A landscape with many valleys, sampled at points; each row gives a point and its height.
From any point a ball takes the steepest step (drop divided by distance) to one of its 2 nearest points. It stops when none of these is lower. Distance is the straight distance between rows; heights are no part of it.
q224 (h 372): [ -1 -17  -6 -18   9  22 -20   2   9  -2  12  -1 -26  -1   4  34 -38 -19
 -12  10  -1  -7  -4 -49  -5  16  43 -23  22  14 -23 -30  26  -4   3  18
  25 -23 -46  28  49  47 -12 -38  30 -22]
q155 (h 343): [ 22 -26  32  -7   9 -35  15   7   5  -8 -35  14  -4 -28  15 -21  20   0
 -30 -23 -14   1  -6  35  10  -7  31  -8  33  50 -11  18 -43 -14 -29  -5
   5 -34  10   7 -31  -6  16   4 -16 -43]
q817 (h 598): [ 43 -17  -3  14  18 -40 -38   6   8 -23 -12  30  12  -9   9  40  23  -5
 -51 -28   3 -28 -13  58   7   6 -16  23 -34  37  35  42  13 -33 -15  41
   1  15  43  20   3 -14  30 -13 -14 -21]
q156 (h 348): [ 11  -2  14 -36   4  37 -18 -27  20  -9 -42   5 -26 -32 -19  -9 -25   9
  30 -28 -32 -31  19 -23   4  29  16  -6  49  12 -30 -13 -28  46  -2   6
  16  16 -61 -17  17  -2   9 -15 -12  21]
q405 (h 564): [-13 -14 -14 -18  -6  30 -31 -25  26 -21  22  -2 -25   4  12  39 -15 -35
  -4  27  17 -21 -13 -44 -15  26  -5   1  31 -10  -5  -8  35   4  33  31
  16  11 -27 -11  27  51  -7  -9  11  28]
q844 (h 307): [ -1  31 -20  18  -3   6 -20  11   9  32   8 -45  23   9  23  11   9 -11
   5   4  31  24  28  -3  13 -33 -35   9 -26 -37  30 -37  19 -19  29  -6
 -25  19  28 -20 -15 -31 -11  24 -30   1]
q380 (h 294): [-23  22  -9  14 -41  15  13  38 -11  10  -9 -34  17  54  20 -17 -25  12
  11   9 -11  20  46 -25  26 -16  26 -13  20 -10  10  -8 -16 -15 -27 -15
 -20   5   0   8 -33  -7 -18 -35   0   1]
q977 (h 456): [-13 -25 -35  -3   8  23 -10   4  22   4  29  22 -18  12  10  17 -25 -17
   9  15 -31  -7  -8 -10 -20  16  26   6  -6 -12 -15 -41  63  -9  10  -4
  37 -20   2  32  33  23   3 -25 -17  10]
q640 (h 527): [-12   9 -15 -15  52   8  -4   5 -14  -2  20  51 -15 -11   3 -38   3   9
  -1   9  -5  20 -32  21 -32   2  -9   5 -23  -7 -45 -43  11   5  15 -31
   4 -56 -22  -2  35 -28 -16  -9  -8 -31]
q307 (h 531): [ -7  -2 -10 -26  10  39 -18 -17  24 -35  31   5 -19   7  -6  28 -18 -29
   6  44  -3 -13  -8 -20 -12  59   1   0  19 -21 -33 -14  49  32  38 -14
  12 -26 -28  -3  20  52   3 -21 -11  42]
q679 (h 224): [  7  -1  27 -13  32  -4   7  54  -2 -19 -17   5 -13 -16  11 -33  -1   5
 -23   1 -31  40   7   3  -8  11  60  -6  -7  48 -20 -17 -15 -26  -6 -18
  -6 -42 -29  35  -9  -8  -2 -12  -3 -35]
q520 (h 381): [  8  17  20  17  25 -17  30  38 -27 -20  18  -1   3  12  14 -11  27  36
 -32  -7 -19  46  -1  26  32 -19  30  11 -20  36  12  18 -36 -20 -12 -41
   8 -38   0  -4 -53   0   1 -22   1 -25]
q775 (h 416): [-25  -7 -32  -1   2  18 -11   6  -3  15  29  18  -5  18  15  19 -41  -5
  -3  16 -15  -4 -17 -38 -21  12  26 -14  -9   5 -14 -30  36  -7  -9  -5
  26 -36 -32  51  33  40 -17 -37  26  -7]
q260 (h 636): [ 32 -19 -14  -8  -1 -23 -33 -21  25 -12 -14  62 -10 -15  19  23   1  -6
 -33 -51 -13 -39 -16  44  -7   4 -28  17 -21  14  23  15   6 -12 -19  49
  16  41  27  20  26 -30  14 -30 -13 -23]
q777 (h 476): [  1 -11  13  -6   6  22 -14   9  -9 -15   0  -3  -6  16   2   1 -28  -1
  20  -6 -12 -26  12 -43  21   6  40   9  25  -6  -7 -29 -34  23 -28 -18
   8  26 -23  10  -3  40  -6 -17  10  38]
q887 (h 324): [-12 -21  -9 -22 -16  37   4  -3  27  -8 -13 -34 -25  -9 -12  35 -39 -32
  10  28   2   6  12 -47 -15  19  37 -23  30  19 -22 -18  63   5  20  19
  24 -29 -50  22  42  24 -15 -19  34 -19]
q279 (h 700): [  0 -11   8  -8 -10 -25 -20 -26  17 -13 -13  -4  10 -20  24  -6 -40 -21
  20 -21 -36 -15 -18 -39  14   6  51 -18  47  32 -11   0 -51  -2 -20  46
 -59  33   1   8   3  13   2  11  35 -25]
q392 (h 262): [ 48 -17  28  -8  23  -2  25 -23  27   7 -22 -16 -20 -24 -29   1   8 -13
  21 -39  21   4   2  -4   9   5 -26   5  -8  14  25 -26   7  31  31   3
   3  70  -3 -19   5  -7  -2  41 -18  15]
q151 (h 405): [-22  10 -20  14  -5  -7  20  -6   6  17 -14  15   4 -29 -19  -4  33  17
  -6  49  -8  16  -7  -5 -31 -35  -1 -24  -2   0 -10  -5  33  -4   7  -4
   6 -33  24 -11  27 -25   1  24   6 -20]
q15 (h 730): [ 35 -25 -16   3 -26   4  -6  13  25  12 -20 -57  20  23  -1  -4 -49 -35
  26 -26  40  -3  29 -19  -3 -15 -26  13  15  18  38  23  11   2  -3  23
 -12  75   8 -11 -10  11 -19  11   1  26]
q684 (h 420): [ -9   4   3   7  10   7  -8  19 -25 -12  31  28   0  43   2 -12 -10  17
  15 -13 -24  -7   8 -27  29  12  15  10  -5  -3  -3 -17 -25   8 -31 -38
  15  11  -4  24 -14  30  -7 -42  10  25]
q986 (h 322): [-24   5  -5 -15  27  15   7  -4 -27  -5  47  46 -22  19  -5 -17  -2   6
   6 -16 -15   2 -44  14  17  14 -26  40 -68 -19  -1   6  -2  -2 -16 -43
  44 -16 -10 -26   7  21   7 -19 -23  11]
q963 (h 541): [ -7  -5   7  13   1  -1 -29  11 -27   2  40  -3  16  36   4   8  20   0
  -3   5  14 -27 -29  26  12  15 -37  31 -47 -49  -4  14 -20   2  11   8
 -11  22  24   4 -36  -1  -3  10  -6   9]
q607 (h 565): [  3   8 -12  17  16 -22   9   0 -38   0   6  30  19   3  10  17  28  23
 -30   8  12 -24 -27  48   3   0 -18   5 -12   7  -6  41 -26 -17 -24  29
  -3 -39  46  18 -14  -8  16 -11   9 -39]
q664 (h 470): [-12  -9  38  -2  -7 -25  41   3 -30  20  -3 -12  17   2 -27 -23  23  12
  -9  21  12   3 -35  14  -4  -9   0  -7 -17 -20  -5  29 -46  -7 -16 -15
 -16 -29  19 -19 -24  -8 -20  31  20 -13]
q790 (h 648): [ -3 -26  -8 -31 -21  11 -28 -24  11 -10  -6 -45 -23  -7  -2  25 -45 -49
 -12  13  26  13 -19 -61 -17  10  36 -15  45   9 -19  10   9 -22  29  49
 -11  18 -30  -7  40  32 -12  13  47 -10]
q180 (h 465): [ -3   9  14  27 -31 -44  -9  18 -19  30 -20 -35  33   9 -10  23  10 -15
 -15  -2  15  -3  14  14  -4   8 -36  -6 -10   2  36  46 -21  -2 -34  35
  -7  -1  32   7 -36  -9   0   9   7  -8]
q716 (h 544): [ -4  21  -9   9 -12  21 -15 -12  -8  23   8 -11   4  13  -3  23   3  -6
  11  19  11 -29 -27  -9 -25  19 -38  22   0 -56   7  23  -4  33  -6  28
  -4  30  -2   8  -3  21   6   4   1  62]
q689 (h 421): [  1   8  11 -10  -1  17 -17 -12   1  -7 -10  36  -9  -3 -12 -33 -16  24
  22 -29 -35 -31   7 -22  14  20  14   1  39   6 -10 -18 -58  41 -33 -21
  12   9 -43   3  -5   2  -7 -12  -1  30]
q840 (h 561): [-18  22 -12  -2  31   2   2  13 -10   6  21  40  -2 -17  13 -29  22  30
 -13   8 -20  26   0  -4  -8 -25  13  -5 -11   9 -32 -62 -13   1 -11 -34
  -8 -23  -9  -4  26 -33  -6 -16  -5 -30]
q982 (h 453): [  0  -3  -4 -14  34   5 -14  -9 -30 -17  22  57  -3  11   5 -24   2  36
  -4 -36  -5 -18 -27  41  31  21 -20  39 -22 -17 -15  10 -43  26 -25 -30
  23 -19 -21   3 -17 -10  -1 -17  -8  -5]
q278 (h 173): [ 36 -14  40 -27  18  16  39 -21   6  -5 -12 -22 -25 -37 -23  -1   3 -23
  18 -27  19   2  20  14  16  11  -7  -1  19   5 -16 -38  -4  19  37 -18
   7  50 -38 -44   5  11  -1  41 -25  18]
q240 (h 428): [-13  10 -13 -25 -15  23  23 -46   3 -23  -3  27 -30 -28 -38  15   0   4
  19  20 -30 -14  30 -10   3  27  -4  -2  22   3 -53  -5  48  45  21 -28
  44 -22 -45  -8  20  18  16  10  -6  21]
q8 (h 310): [-13  26  19  23 -32  -6  19  -5 -11  24  -8 -23  23  20 -24 -11   3  19
  28   5   5   7  20 -14  11 -15 -13 -18   8 -19  25 -23 -25  -2  -6  -8
 -13  20  16  -5 -15 -13  -5  33  15   9]
q214 (h 492): [-12   0 -19 -13  25  11 -11  -8   9   0  21  45 -31   1  -7  -1   2  -9
  -2  12 -27  -7 -15   9 -22  20  -8   7 -12 -21 -26 -26  33   3  23 -17
  25 -29  -9   3  22   0  -5  -8 -23  -6]
q291 (h 509): [ -7 -17 -12   7 -11  -2  -9  41   5   9  -7  -1   2  14   6  16  11 -17
 -31   7 -14   5  15  -6  -2  -8   7  -4 -16   3  35   2   9 -20  -3  -2
  25 -14  26  22   1  12 -10 -26 -12 -12]
q881 (h 217): [-13   6 -22  -2 -19  54  33  31  11  32 -24 -44 -13  10 -15 -27 -16   2
   2  24  11  19  32   8 -18 -29  -5   1   2 -13   2   4  52  -7  43 -18
  -4 -36 -24   2  -1 -26 -49   9  16   2]
q723 (h 559): [  6  -1  34  15  -6 -14  -2 -15  -1   0   8  34   8   6  11 -26  13  37
   5 -37 -24  -9  -8  33  33  14   3  -4  23  17 -11   9 -78  20 -31  -9
  -7 -11   0  -7 -29 -29 -19  -1  21 -22]
q356 (h 611): [  6   0  -9  19  16  15 -48 -23  13  -3   8  25 -19  -6  39  16 -22  -9
 -10  -7 -21 -30 -31   0 -15  23  -9  39  -6 -21  -4   4   0   1 -20  42
  -2  51   6  26   2  10  22 -28 -26  51]
q259 (h 360): [-24  16 -19  18 -18  22   3  44 -15 -10  29  -7  18  60  31 -13 -21  20
  35   1 -13  22  39 -35  28   0  22   1  -9 -18   4 -23  -2  -4 -21 -34
  11  10   1   5 -15  18  -9 -48  -1  25]
q412 (h 223): [-10  13 -47   7 -28  22  -5   9   9  29   5 -46   7  -5  29  10   9  11
   3  19   4  29  53  -1  13 -49  -8  -3 -31 -15  30 -28  49 -27  15 -27
   8   9   8  -3   0 -26  10  13 -31  -7]
q968 (h 441): [ -1   8   8  17  14  -9  13  23 -27 -21  31  11   1  18  27  10  33  26
 -22 -20  -6  14   5  42  45   6   4  22 -46  18  23  23 -29 -23 -15 -31
  22 -18  24 -19 -46   7  10 -37  -3 -17]
q266 (h 777): [ 13 -21 -38  10 -24  27  -5  -9  32  10 -10 -42  14  12   7  27 -26 -17
  49  -6  36 -36  47   0   8 -24 -35  15  18 -19  23  20  64   7  17  -7
  27  48   3  -4  -3  15   2   4 -12  34]
q547 (h 766): [  5  -4   7   5  31 -26 -25   9   8   2  -1  24   8  -5   6   7  33   0
 -31  -1  16  -2  -9  15   1 -15  -8  -2  -8 -14  -3 -19 -15 -14  11  19
 -25   8  41  -5  -5  -2   4  13 -12 -28]
q22 (h 475): [-21  24 -22 -15   0  12  20 -39  -2  -1   6  47 -26 -27 -41 -10   1  10
  20   6 -31  -5 -10   6  -5   9 -17   9   2  -2 -34   5  23  41  -9 -46
  50 -22 -36 -37  19   3  11   3   1  16]
q729 (h 626): [ 34 -46  33 -24  -3  -8  36   9  30 -15 -12 -27 -10  -9 -23  13  14 -45
  -7 -19  24  12   7  22   0  19   0  17 -15  16  19  10  10 -25  26  -6
  26  11   0 -38 -10  25 -13  45 -26   1]
q410 (h 499): [  4  18  11  35  13 -36  -9   2 -13 -11  17  23  13   7  37  27  41  35
  -4 -33  -6   3   3  59  40  21 -12   7 -21  17  12  20 -35 -15 -15   4
 -13   9  34   4 -48 -19  23 -23  -3 -16]
q361 (h 594): [  2  -9 -15  -2 -21  -4 -60 -17  16  -4  16  -7   2   5   5  45  -9 -39
 -26  13  22 -20 -30 -50 -27  12 -12  -1  27  -9   0  24  21  -3  21  52
  -3  30 -13   2  23  33 -13  12  31  17]
q90 (h 390): [ -7  24  -1  25  -6  -1  -6 -32  -7  25  -2  -2  21  -8 -14 -10  15  24
  26  14   9 -11  -9 -18  -2 -30 -15 -26  23 -47   4 -36 -11   7  13  -6
 -39  17  23  -3   3 -23   4  51   5   1]
q24 (h 624): [-10  35   3  20   5 -17   4   9   3   1  41  37   1  14  23 -23  22  42
  12 -14 -37  19  33  -5  41 -10  26 -15  17  20   5 -52 -34  -3 -30 -35
  -9  -1 -10 -21  -1 -25   1 -29   0  -3]
q907 (h 517): [  3  17  11  34 -17 -38 -32  -2 -28  -1   5  -6  22   5  16  46  24  -5
 -11 -25  11 -22 -12  29  -2   8 -34  -5 -18  17  31  43 -16  -2 -30  52
 -11  19  37  32 -23 -22  21 -14  25  -5]
q999 (h 655): [ 19 -44  30  -8   5  14  17  13  29 -14   3   0 -11   2  -9  21  23 -34
   8 -23   5 -24  14  25  -4  26 -11  15 -14  -2  12  10  10  11  19   0
  46  36   1 -39  -2  30 -21   6  -7  19]
q524 (h 788): [ 19 -10  -2   2  -1 -26  -9  -3  28  10 -24   9  11 -21 -15  19  34 -22
 -27   6  15   1   3   9 -14 -24  -8  -8 -11  -9  28 -18  29 -14  13   9
   0  16  37 -12  18 -13   7  26 -17  -8]
q139 (h 260): [-11  12  14  31   4 -36  16  14 -19  23 -26   1  29 -31   8 -14  58  28
 -26  19  32  13  -2  -6 -26 -23  -4 -23  -2  24  17  29  -9 -20 -29  20
 -14 -45  34  -9   2  -9  25   8 -24 -27]
q794 (h 197): [ 38  -8  10 -32   4  28   1 -29  16 -29 -27 -20 -30 -30 -17  10 -21 -25
  26 -20  19  -9  29 -19   3  42  13  -5  27  20 -29  10  18  43  67  11
  -7  70 -17 -32  20  35  23  20 -32  35]
q929 (h 373): [  7  33   8  20  11 -16  12  -8  -3  22  27 -47  30  -9   9   6  22   9
   2   2  33  18   4   5  29 -32 -25   8 -16 -23  38 -64  -9  -3  22  -8
 -36  33  19 -22  -7  -9  -6  39 -16   5]
q320 (h 461): [ -5   1  -2   3 -29 -15  12  25 -13  12 -13 -13  13  20  11  10  -8  -8
 -26  17 -11  12  10 -16  -9 -15  23 -24  17  22  22  21 -13 -23 -31  13
  11 -32  12  42 -17  15  -8 -32  22 -17]
q776 (h 580): [  3   4  -2  13  -6  18 -42 -12  16   3  10 -13  -3   1  18  21  -6 -24
   9   2   8 -24 -28  -4 -35  17 -39  35 -22 -30  17  23   4  16  -8  45
  -9  66   7  13  -3   3  23 -11 -20  67]
q584 (h 508): [  7 -18  23  -5  17  -1  13 -12 -36 -21  12  31   5  15   1 -15   2  44
 -12 -42  -1 -22 -39  56  41  21  -5  21 -11   9 -22  35 -65  23 -25 -23
  15 -22  -3  -4 -49 -25 -14   5  28 -35]
q941 (h 543): [ -2  24   3  27  11 -35 -12 -16  -5 -10  26  49  11   7  49   1  35  55
  10 -25  -9  10   7  51  34   7 -10  -3  18   4  -5   5 -38 -19 -25   2
 -21 -12  29   3 -10 -30  10 -41  -3 -25]
q732 (h 605): [-15  11   6  27  -7 -15  -2 -15 -29  20  11  31  10   1  -1  11  24  26
  -1   1  -9 -33 -36  32   1  14 -39   6 -30 -14   4  21 -31  -3 -33  18
   0  -3  38   1  -6  -8  12  -8   8  -9]
q821 (h 340): [-13  -8  13  14  15  -8  35   2 -18  18 -12   8  15 -34 -12 -16  46  23
 -35  23  13   9 -32   4 -32 -23  -2  -8 -13  29  -6  23 -27 -18 -23  -4
  -1 -58  19 -36  16 -11   5  11  -8 -42]
q765 (h 172): [  4 -12  30 -61  -7  15  33  10   9 -13 -37 -27 -29 -11 -23   9 -13 -54
   7  17 -11  11  16  -1 -18  15  41 -22  18  14 -28 -14  16 -32  25   6
  -2 -18 -17  12  22   3   1   8  -8  -7]
q757 (h 210): [-16  27  18   9 -36   5  33  14  -5   3  -9 -42  14  28   3 -38 -15  14
  16  -2   0  27  37  -6  31 -30  18 -19  22  -2  19 -26 -31 -29 -14 -29
 -33  14  11   3 -34  -9 -12  10  -2   3]
q822 (h 283): [ 44 -14  -2  -6  27  22   9 -29  29 -14 -15 -31 -18 -18 -21   9 -13  -6
  40 -21  48  -4  15 -18  -3  16 -33  -2  11   9  10  15  27  46  56   5
 -20  81 -12  -7   0  19   2  38 -21  45]
q142 (h 376): [ -7 -13  -7 -24 -11  22  16 -32  13 -21 -14  -3 -23 -28 -32  34 -17 -20
  18  34 -12 -11  33 -35  -8  16  21 -23  37   0 -45 -12  61  20  39   0
  32 -17 -26  16  26  20   5   0  19  -5]
q954 (h 344): [-16  13 -21   1 -23  21   4  32  24  21 -21 -14  -7 -21 -27  -4  33   1
 -22  46  14  34  -2  -1 -39 -11   1  -5  -7   3  19   5  54  -2  30  12
  -9 -55   2   6  19 -31 -18  27  -3  -9]
q141 (h 273): [ 24  -9  18 -35   4  39  -5 -32  17 -12 -37 -17 -32 -28 -15   3 -37 -11
  21 -21  -7 -20  11 -17  -5  33  24  -4  42  22 -26   4 -26  53  34  21
  -5  52 -36 -16   9  30  21   4  -9  47]
q867 (h 582): [-18  23  27  31  -4 -12 -24 -22 -32   8  20   7  12  11  17   3  29  22
  21   0   0 -34 -35  27   0  36 -46  20 -31 -36   2  27 -38  29 -24  29
 -29  27  27  17 -27 -14  20   1  -1  32]
q146 (h 459): [-12 -12 -16   4 -13  -9  27 -45  10   6 -19  -6  -5 -46 -35  17  21  16
  -2  31   4  15  27  -3 -12 -48  -7 -20  19  -6  -6  -9  57   6  45 -16
   9 -10   2  -2  25 -25   6  46  10 -20]
q216 (h 299): [ 14 -20  15   0  19 -24   9  33   5  -6 -37  19   3 -25   0 -20  19  -2
 -35   3 -12  18  15  -1  -3 -10  40 -17  10  30   2  -9 -15 -26 -13   1
   3 -26   2  17 -10   1   5  -1  -9 -36]
q515 (h 452): [ -3  14  18   3  -2  -9  20 -10 -16  25  15 -25  20   1 -18  -2  34  11
   1  21  40  -1 -32  12   3  -5 -35   4 -25 -67   0 -12 -15  17  15  -5
 -16  16   5 -43   1  -9  -9  50  -7  19]
q306 (h 724): [ 16 -10  18  12   0 -44 -27  -2  10 -20  -2   0  27  -1  16  10 -17  -8
   9 -12 -18   3  -9 -11  13  -8  42 -24  34  24  -7  11 -48   4  -1  39
 -66  38  36  11 -38  -3  -2   5  37 -25]
q800 (h 818): [-24  18 -45  27 -63   1 -30   6  -9  33  -3 -25   6  26  36  28 -26 -33
  18  13  15 -15  52  -6  -3 -17 -25  13 -14 -22  25  -1  25 -19 -31  13
   8  12  22   1  -2   1  -1 -25 -16  18]
q570 (h 451): [-25  37   4  15  19   0 -10 -14 -17   8  17   2  19   0   1 -29  25  23
   6  31  14  16 -17 -16  -4 -28  -4   2  -5 -44 -18 -55  -9  10   9 -24
 -40 -14  10 -12  11 -30   0  18   3   0]
q991 (h 608): [-10  36  35  27 -13  -4   5 -18   0  -4  22  38   6  21   3 -46  17  49
  24 -12 -28  -5   8   1  36   3  11   7  15  11   9 -28 -61  19 -26 -29
 -20  -2 -21 -16  -2 -22   4  -2   6   5]
q491 (h 429): [-23  -5 -17 -16  -7   7  39 -26  12 -16  -7   2 -27 -43 -31  10  18  11
   6  36 -18  17  47 -10 -12 -18   0 -12  10  16 -34 -20  69   9  51 -23
  28 -23 -27   4  22  -7  14  17  13 -24]
q758 (h 552): [ 17 -31   6 -17 -12  -1   6  43  24   9 -37 -44   3  19  -8  -4   1 -39
 -27   5  11  15  16  -3 -13 -10  17   0   8  14  32  24  18 -32  16  10
   7 -20   7   2 -19  11 -12   8 -13  -6]
q888 (h 521): [  4   0  32  10   2 -19  21   4 -45   1   3   5  22   7   4  -3  21  28
 -18  10   3  -5 -25  33   6   3   2 -15  -7   3 -14  47 -53 -13 -28  -3
 -16 -42  43   9 -37 -14   0   5  29 -31]
q49 (h 389): [-19  20 -12  14   6  25   9  -5 -19   1  50   8 -27  23  10 -22 -23   0
  28   0 -24  24 -30  -8  -9  -7 -15  39 -68 -22  -1   7  28 -10 -30 -49
  47 -15  15 -35   7  10  26 -10 -45  27]
q962 (h 538): [-13  16   9   4  18   0 -12  22 -48 -11  28  13  11  48   7 -29   2  15
  -5  12  -5  15 -14 -11   7  -1   6  -2 -15 -42 -13 -11 -26   8   2 -23
 -34 -30  11  27 -25  -3 -10 -18  30   4]
q912 (h 319): [-18  20 -19 -18  59 -12 -10 -22 -47  -8  45  55   4  23   3 -64 -40  31
   3 -25  -1  11 -54  28  11  -4 -15  13 -23 -28 -29  11 -26  14 -16 -35
  -7 -53 -12  21  11 -18  16 -19 -12  -7]
q358 (h 500): [-13  19   7  12  23  10 -24   9 -28 -10   8  19  17  21  -9 -34  10  19
   7  19   1  -7 -10 -32   8 -10  11   0   9 -51 -16 -39 -33  18   0 -20
 -47   4   1   2 -15   2   1   0   3  22]
q262 (h 682): [ 19 -43   7   5  -4   5 -12  11  22 -16  -5 -11 -14   8   2  22  -6 -33
   8 -34   2 -31   2 -11  -6   7  -4  19 -11  15  20   4  -7  20  18  26
  20  59   5  -4  -8  32  -8  -8   9  34]
q577 (h 590): [-15  41 -35   8   6 -23  -1 -17  -3 -15  42  63  20   7  38 -33  -1  61
  21 -42 -29  17  -7  27  24  -3 -23 -20  16  16 -19   2 -33 -12 -41 -16
   3 -36   4   4  18 -30   6 -47  -4 -28]
q531 (h 58): [ 23  -4  40 -50  -8  16  46 -23   2 -12 -32 -20 -35 -32 -31   7  -6 -43
  24  -2   2   0  15   7  -1  17   7 -30  29   2 -39  -3   8  -4  39 -10
   3  22 -16 -18  11   2   9  41 -11   5]
q177 (h 264): [ 27 -19  20  10   4 -47   2 -13   5  -6 -35  31  25 -27   9   0  17  12
 -34 -30 -13 -16  -9  22  -4  -9   5 -17  33  42   9  41 -40  -7 -45  30
 -13 -20  29   8 -17 -14   7   4   7 -37]
q202 (h 248): [ -8 -20  -2 -28 -27  26  31  34  18  -9 -48 -33 -23  -2 -14   6 -29 -35
   5  14 -14  20  30 -16 -15  -4  49 -21  11  26   1 -15  29 -27  10  -2
  17 -22 -32  30   8  10 -12  -4  -4 -16]
q568 (h 498): [-14   4   5   3  -9   6   5   5 -22  13  14 -15   9  32 -28  -3  26  -7
  -1  15  28 -21 -29   3 -10  18 -31  15 -13 -68  -6  20  -6  18  13  -3
  -2   0   1 -19 -11   6 -23  18   0  25]
q305 (h 321): [ -5 -21   5 -15 -15  17  10  52  17   4 -22 -25 -15  -2 -17  -7 -19 -17
 -23  30 -23  22  -6  -4 -33  22  37 -17   4  39  23  18  36 -17   0  14
  21 -66 -26  41  20  13 -25 -16  15  -4]
q630 (h 753): [ 39 -32 -40   5 -20  17   0  18  34  23 -25 -55  17   6   7  10 -60 -32
  18 -22  41 -17  53  -3  12 -32 -12  -4  12   5  38  32  60 -23  20  -5
   1  34   8 -29  -9   8 -16  -2  -7   2]
q108 (h 673): [  0 -12   5 -21  -6   9 -19 -30   8 -10 -17 -24 -16 -31  10   9 -42 -28
   9  -9  -6 -17 -24 -66   2  10  49  -6  49   3 -23  -9 -27   0   3  43
 -23  44 -26  -6  18  34   3  17  36  -3]
q367 (h 143): [ 27  -7  32  25  -9 -70   4  -2   0   1 -39   4  34 -22   8 -10  35  10
 -17  -4  17   3   4  -5 -12 -17  17 -27  26  33  30  37   0 -12 -46  24
 -29 -31  40   4 -10  -5  36  23 -12 -15]
q749 (h 284): [-18  12 -23  -7 -21  45  22  38  23   9 -29 -30 -24 -16 -33 -13  -2  10
  -1  34 -12  42  24   6 -26  -9   1   6  -9  26   6  14  77 -12  30  -5
  18 -45 -29  10  20 -25 -31  20  12  -3]
q459 (h 592): [-26  39 -13  19  21  -4   6  26  -6 -14  38  32   0   7  18 -22   4  26
   3   6 -23  38  13 -13  12 -10  29 -13 -31   5  -5 -49  -6  -7 -15 -38
  -9 -11  -1  -2  -2 -17  -2 -39   1  -2]
q354 (h 302): [  1  15  22  -1  18 -21  28  31 -16 -21   8  20  -7   8   9 -41  -6  29
 -19 -10 -38  42   7  -1  11  -4  49 -19   5  45 -14  -7 -39 -21 -31 -45
 -17 -44 -12  12 -19 -10  -8 -33  20 -17]
q588 (h 799): [ -4  -7 -53  17 -45  35 -11   7  17  34   3 -39   7  23  39  12 -22 -26
  50  13  15 -32  61  15   3 -24 -39  28 -12 -28  22  13  58 -14   0 -15
  32   1  17 -26   6   2  10 -21  -7  30]
q54 (h 495): [-26  -8 -26 -22  15  35 -20  -9  39 -26  19   5 -22   1  -5  15 -28  -9
  31  36 -21  -1  23 -13 -14  34  33   3  -4  -5 -39 -35  83  25  40 -15
  20 -33 -41  29  36  30  11 -21  -2  18]
q677 (h 407): [-23  10   6  -4   0  -1  47  16 -27  20  20  -4   3 -14 -25 -12  35  27
 -23  44  18  23 -44   4 -20 -18 -15  -6 -50 -11  -9  27 -15  -7  -4 -13
  -3 -49   1 -40  11 -18 -11  10   9 -21]
q251 (h 391): [  8  15 -33 -12  45  -3 -18 -21 -53 -18  36  41  22  27  21 -29 -43  43
   0 -27  -6 -13 -44  50  26  25 -25  38  -2 -29 -31  21 -39  23 -26 -10
  12 -33 -15  37  -9  -7  15 -18  -2  10]
q460 (h 122): [-28  12 -50   9 -16  52   3  25   3  22 -14 -37  -4   8   1 -13 -13  26
  22  17   2  26  46 -14   4 -48  -1   3 -10 -14  10 -23  56  -9  22 -33
   0  -1 -19  17  -3 -28 -18  -1  -3  -6]
q944 (h 562): [ 27 -12  10  21  16 -46 -18   7  10   3 -12   7  23  -6  -1  30  28 -13
 -26 -33   5  -4  -1  35  13  10 -22   7 -39  22  36  32  -6  -1 -14  41
  -6  42  39  11 -26 -10  13   4 -11  -7]
q111 (h 708): [ 24 -42  -3  11 -16   3 -20  10  24  -3 -10 -40  19  22  18  14 -26 -28
  22 -20  35 -10   5 -35 -29   9 -32  24   5  38  34  33   4  25  14  40
   1  87  -9 -10   9  21   1  -6  28  39]
q551 (h 810): [ 38  -7  23  -3  20 -35  20 -12  16  16 -16 -22  17 -41 -30   2  16  -3
 -26   1  33  14 -10   8  -3 -20 -12 -16   4   7  15 -29   2  -4  20   8
 -32  20  17 -23  19 -10  -8  62 -15 -17]
q195 (h 225): [-26  22 -19 -36  55  -1   1 -13 -36  -6  58  45 -16   4 -23 -48 -24  19
   2 -20   6  10 -62  26  19  -9 -21  24 -51 -15 -15  14 -15  13 -22 -41
  16 -33 -53 -33  14 -13  14  -9 -25  -1]
q58 (h 404): [-25  15  -2  12 -43 -22  15  12 -15  39 -31 -21  20   9 -12   5   1  -6
 -10  20  -2   2  13 -12 -20 -26 -16 -26  10  -8  32  27 -17 -19 -26  14
   1 -22  31  15  -6 -10  -9  -4  14  -3]
q323 (h 591): [ 18 -25  28 -36 -10 -15  47  18  26  -1 -46 -49 -12 -13 -21   3  17 -56
 -13   3   8  17  10  17 -18 -14  15  -6  10  15  24   5  14 -38   9 -20
  11  -8  -9   1   1  13   2  44 -33   2]
q55 (h 643): [ 16  -6  -9  13   0 -16 -35 -34   9  -8   5  38  -6  -9  26  22 -10 -17
 -30 -32  -8 -38 -40  17 -31  15 -36  23 -18   0  15  19   3   4 -15  70
   0  54  10  40  22 -22  24 -28   2  11]
q868 (h 625): [  6 -10 -21 -22 -44  -2 -27 -40  26  -8 -11 -37   0  -2  -5  33 -41 -35
 -21  14  47   1 -11 -53 -23  -8   8  -9  35  -1   7  20  52 -10  30  50
 -11  27 -26 -19  36  14 -15  20  40  -7]
q238 (h 747): [ 15 -16  16   0  22 -35 -23  19   6  -6  -8   0   5   4  -4  -9  12 -15
 -19  -4   6   0 -12  -3   5  -3  26 -16  10   3 -21 -13 -32  -3  23  22
 -46  31  27 -12 -26  -1  -8  28  10 -26]

Where does a ball stop that starts at each point below?
q238 -> q887
q405 -> q887
q459 -> q887
q266 -> q58
q577 -> q679
q991 -> q195

Call two points neighbours if one is among the 2 nearest of the other. Go from one point of each pair to the other, from neighbour to neighbour, staying as low as possible. Name the highest point that can't be avoided.
q679 / q460 -> q732
q794 / q531 -> q822
q887 / q460 -> q146
q367 / q679 -> q155
